Points, in no order, along strands that fork, close into loops and pass close to each other.
In the rows, zero is written as 128.
Points whose rows are less than 70.1 apart are linked; no others are. Some points are linked to none.
Bal: [150 126  84 141 171  99 146 141 118 178 139  93 165 108 114  81 151 145
 122 205]
depob: [162 135 149 179 137  96 140 164 137 108 139 146 122 110 157 154 115 144
 138 134]
nadif: [ 98 166 144  56  90 193 126  55 146 128  80 129 119 153 112 102 130 103
 104  93]
zimul: [107 139  64  76 164 121 141  87 113 135 101  86 191 100  87  56 150  81
 113 183]
fuzor: [112 126 176 153 137  71 116  69  81 117 113 158 141 146  98 139 126 159
 130  92]
noguz: [114 137 104  87 127 159 117 131 140 122 115 113 132 127 113  76 156 109
 108 138]
bitu: [111 142 149 146 145  94 132 110 113 126 135 144 132 143 124 135 121 156
 134 119]
Tova: [150 116 129 140  88 143 157 201 157 157 133 120 123 132 166 169 133 122
 139 166]
Dev: [138 137 188 193 124  86 136 107 107 109 104 155 121 140 137 180 103 157
 139  77]
duda: [179 100 133 150 166 156 110 179 129 114 176 116 120  84 148 131 135 139
 104 114]
duned: [146  94  99 106 152 174 117 199 129 163 145  87 133 100 117  98 153 131
 110 145]
zofa: [110 127 117  76 141 215 102  86 152 138 126 116  90 133 106  98 138 108
  67  61]
taf: [104 159 145  65 105 206 114  61 143 130  97 126 110 153 104 101 135 106
  90  78]
gide: [133 121 148 172  83 102 151 182 146 114 123 147 111 147 179 193 112 108
 166 144]
potuf: [112 132 152 176 171  82 109  92  94 112 148 151 153 125  93 119 125 173
 110 107]
Gizi: [122 127 160 132  91 160 124 154 131  99 123 126  96 134 164 178 130 122
 143  38]
Solit: [146 127 107 151 129  74 149 156 132 147 131 135 143 120 139 124 128 148
 144 185]
Povof: [166 132 169 186 144 128 120 140 120  94 138 135 115 113 157 173 116 150
 132  73]
moto: [127 136 106  76 112 109 162  95 135 162 124 103 168 153 125 115 113  97
 164 192]
fer: [146  82  94 112 145 191  96 166 146 110 136 127  85  77 158 130 137 121
  85  82]
vam: [107 133 164 130  78 155 121 138 125 105 104 136  96 150 150 179 132 118
 139  37]
zat: [128 143 120 173 128  21 133 121 105 119 137 165 135 126 116 131 100 151
 181 168]
Lato: [169  91 132 137 154 166 107 174 127 101 166 117 103  88 161 144 134 133
 113  85]
sab: [101 150 152 103  89  91 143  51 115 133 121 151 138 183 106 157  88 117
 194 138]
rin: [112 140 146 170  93  76 148 131 130 120 111 166 102 166 150 192  96 121
 177 134]
kub: [127 117 126 109 137 148 122 174 132 125 148 109 120 113 126 107 143 130
 111 112]
damu: [114 115 123 116  72 130 162 155 150 164 125 124 116 172 160 165 131 100
 162 194]
Teg: [ 93 146 147  93 101  94 111  25  89 113  81 158 157 136  85 108 115 126
 143 114]
vomol: [162  89 116 145 184 157  97 177 129 110 179 117 130  76 123 111 130 141
  95 116]
kefep: [110 135  95  61 127 139 137 109 131 134 104  93 172 124 113  74 152  93
 134 169]
bigos: [158 120 119 157 148 103 142 173 131 147 141 122 146 103 133 105 130 153
 117 173]
lun: [116 119 101 106 155 198  99 105 153 130 135 129  90 113 102 103 129 123
  52  70]
zedu: [137 137  98  99 105  91 157 116 136 169 126 113 155 146 129 123 117 110
 169 212]
tur: [ 85 151 146  81  86 108 144  54 112 124 114 135 155 166 110 149  91 102
 187 137]
pezot: [152 120 163 146 108 158 135 164 139 102 142 122 100 129 176 182 122 124
 140  55]
Gali: [124 143 143 167 118  73 147 135 134 126 123 161 119 151 145 169 104 140
 161 135]
besir: [ 91 145 158 109 108 108 114  76 105 116  97 148 136 154 107 133 138 139
 141  94]
sig: [150 127 132 186 182  92 130 145 123 114 168 138 147 103 123 109 116 161
 100 147]
tepu: [162 111 141 190 183 132  90 133 116  84 179 137 133  88 119 137 126 158
 102  91]
pilus: [112 155 150 126  81  83 147  60 117 134 118 155 119 185 116 167  87 109
 201 147]
Geti: [134 126  97 115 171 101 136 121 117 152 142  95 171 121 113  75 149 131
 124 182]
fefe: [110 152 139 149  78  67 145  85 116 126 117 166 107 182 122 170  86 110
 203 157]
bak: [122 118 104 110  81 145 156 170 154 186 121 105 130 159 158 152 139 108
 163 215]
Fadi: [ 94 155 111  89 131 128 113  75 119 110 108 126 149 133 106  81 141 122
 125 135]
Mino: [104 140 143 161  81  68 143 113 118 120 112 165  98 179 139 182  89 110
 195 146]
Luz: [146 127 157 196 176 113 104 124 111  95 158 139 136  99 115 135 124 165
 107  90]
supu: [101 132 126 140 128 139  95 113 121 103 127 144 115 117  97 109 144 141
  92  85]
sikog: [ 69 160 136  60  66 142 137  41 129 120  64 141 147 151 105 123 106  97
 147 119]
ker: [134 101  97  91 131 186 116 199 139 159 129  92 119 107 121 100 160 118
 114 137]
Siso: [139 139  97 167 189  57 139 108 111 142 154 129 155 110 112  81 127 157
 116 185]
bezu: [105 131 138 109  82 120 166 126 146 146 127 133 108 183 157 165 118  93
 162 168]
boz: [182 123 156 182 153 136 113 156 127  90 161 132 106 104 162 162 124 152
 127  88]
ledag: [106 131 150 108  83 125 162 134 147 138 129 134 108 184 162 174 126 100
 156 134]
Vuvi: [124 119  87  96 169 125 130 123 113 141 135  91 171 120 100  63 164 118
 116 176]
devod: [ 81 159 120  79 103 117 120  23  98 117  77 142 168 121  84  93 106 113
 134 129]
dem: [111 128 152 170 160  67 113  62  81 119 136 160 150 133  84 117 127 172
 124 104]
Lur: [135  91  93 106 147 203 106 149 154 120 131 128  74  92 149 124 134 118
  55  71]
Niz: [136  94  94  67 102 208 118 199 158 154 112 107  84 107 145 119 155 102
  97 105]
muvok: [130 113 101  76 105 198 122 177 158 137 118 119  69 113 150 121 143 103
  93  86]
foti: [125 111 134 102  72 180 158 194 161 168 135  97 108 163 167 172 140  99
 142 154]
mati: [ 71 154 134  60  82 124 135  59 119 117  97 134 151 159 111 131 103  94
 171 132]
geras: [174 123 132 195 174 101 125 163 123 110 160 140 138  88 131 116 125 162
 109 150]
zusid: [ 96 145 164  98 109  92 115  50  95 121 103 152 146 157 103 134 120 130
 166 110]
foga: [133 128 155 195 176  92 107 106 100 101 151 147 151 112 103 133 122 173
 108  99]
dad: [105 143 134  76 127 210 102  73 143 131 115 119 103 148  94  90 137 109
  73  70]
lirut: [141 142 117 194 180  60 133 124 111 122 152 146 148 100 115 104 116 169
 118 165]
ruba: [ 81 170 137  63  81 162 135  36 139 124  65 139 141 151 108 107 114 104
 118 112]
kidem: [ 98 134 174 126  85 135 136 123 127 116 111 132 106 179 148 190 126 117
 157  64]
Ral: [ 96 143 144 129 126 122 101  92 104 111 112 147 131 137 101 115 144 145
 113  96]
pem: [118 137  95  84 131 178 112 125 150 128 115 115 106 126 108  74 153 107
  90 130]
zupe: [116 128 104 133 141 169  90 124 137 113 132 138 102 106 103 106 134 132
  72  82]
vav: [205 117 141 194 164 122 113 177 136 100 154 137 111  94 165 147 130 147
 123 127]
virur: [137 130 102 121 112  85 154 139 136 158 125 128 137 142 139 128 127 127
 161 199]
lado: [122 132 107  68 132 120 145 114 126 147 123  94 171 137 124  95 142 108
 147 183]
nabi: [170  99 102 158 182 145 125 186 131 160 165  93 152  85 114  91 140 152
 100 173]
kotuv: [155 123 155 139 118 146 145 177 146 118 144 124 114 126 161 165 124 124
 134 102]
Padup: [129 110  97  83 129 209 119 146 156 141 121 119  68 110 139 115 139 111
  62  82]
bika: [166 141 171 202 127 114 127 141 130  91 120 145 107 135 174 193 111 143
 152  77]
nus: [164  79 100 153 187 149 105 181 131 132 177 106 147  76 110  91 136 144
  85 135]
Zuv: [164  74 109 131 165 186  88 175 139  94 162 123  96  74 165 141 143 130
 100  81]
vuz: [197 112 134 194 162 114 117 182 133 109 159 136 127  82 153 133 129 157
 116 153]
nef: [156 124  93 160 163  99 142 165 127 165 137 108 157 102 119  90 142 157
 118 199]
kozon: [129 142 126 166 126  49 144 134 122 126 126 163 124 137 136 144 103 145
 170 159]
mevud: [133  95  86  62 112 210 116 209 152 167 116  96  97 107 132 109 161 107
 109 131]
togon: [154 125 132 140 133 122 152 179 144 146 144 119 132 119 145 131 130 140
 121 151]
kepu: [ 94 134 162 113  78 137 152 127 144 126 129 132 100 191 164 191 122 100
 161 105]
kuz: [133 117 111 134  87 162 149 205 157 184 127 104 127 137 152 164 144 120
 151 194]
Mup: [151 120 138 147 106 129 155 188 150 140 139 124 120 128 162 158 128 124
 132 147]
zev: [ 86 163 103  71 120 122 130  53 114 115  90 122 168 121  95  80 118 102
 131 148]
Mufi: [119 124  68  88 168 130 128 106 116 142 117  84 185 103  86  57 168  96
 116 186]
Bet: [118 138 116 144 177  76 131 101 109 135 154 125 154 131 107  86 127 155
 122 158]
febu: [147 142 174 200 126  85 131 125 120 105 105 155 118 134 151 190  99 149
 153  90]
bigi: [158 100 104 127 163 168 127 201 130 166 155  87 142  91 118  98 144 143
 109 157]
mem: [120 121 194 170 123  81 122  91  91 108 109 154 133 152 117 163 119 156
 129  59]
mulor: [ 93 153 120  93 122 145 110  99 129 113 109 123 136 136 112  87 147 119
 118 129]

How many points has the smallest loop of links through each point below? Write none if it is on no loop.
Padup | 15
bezu | 13
mem | none

A fork is a point with three links, a tip a point with one. Leave the first point through the second and follow the links. Name the first fork or tip that comes.
lado; moto | bigos
Mino; rin | zat
bak; kuz | Mup
Teg; devod | pem
mem; fuzor | tepu

Name the points in between on the shortest way along the links from the first point to the second, in order.
vuz; fuzor | vav boz Povof bika febu Dev mem
tepu; febu | Luz foga potuf dem fuzor mem Dev
sikog; Mino | mati tur sab pilus fefe
lun; mati | zofa dad taf nadif ruba sikog
kidem; Solit | vam Gizi pezot kotuv Mup togon bigos
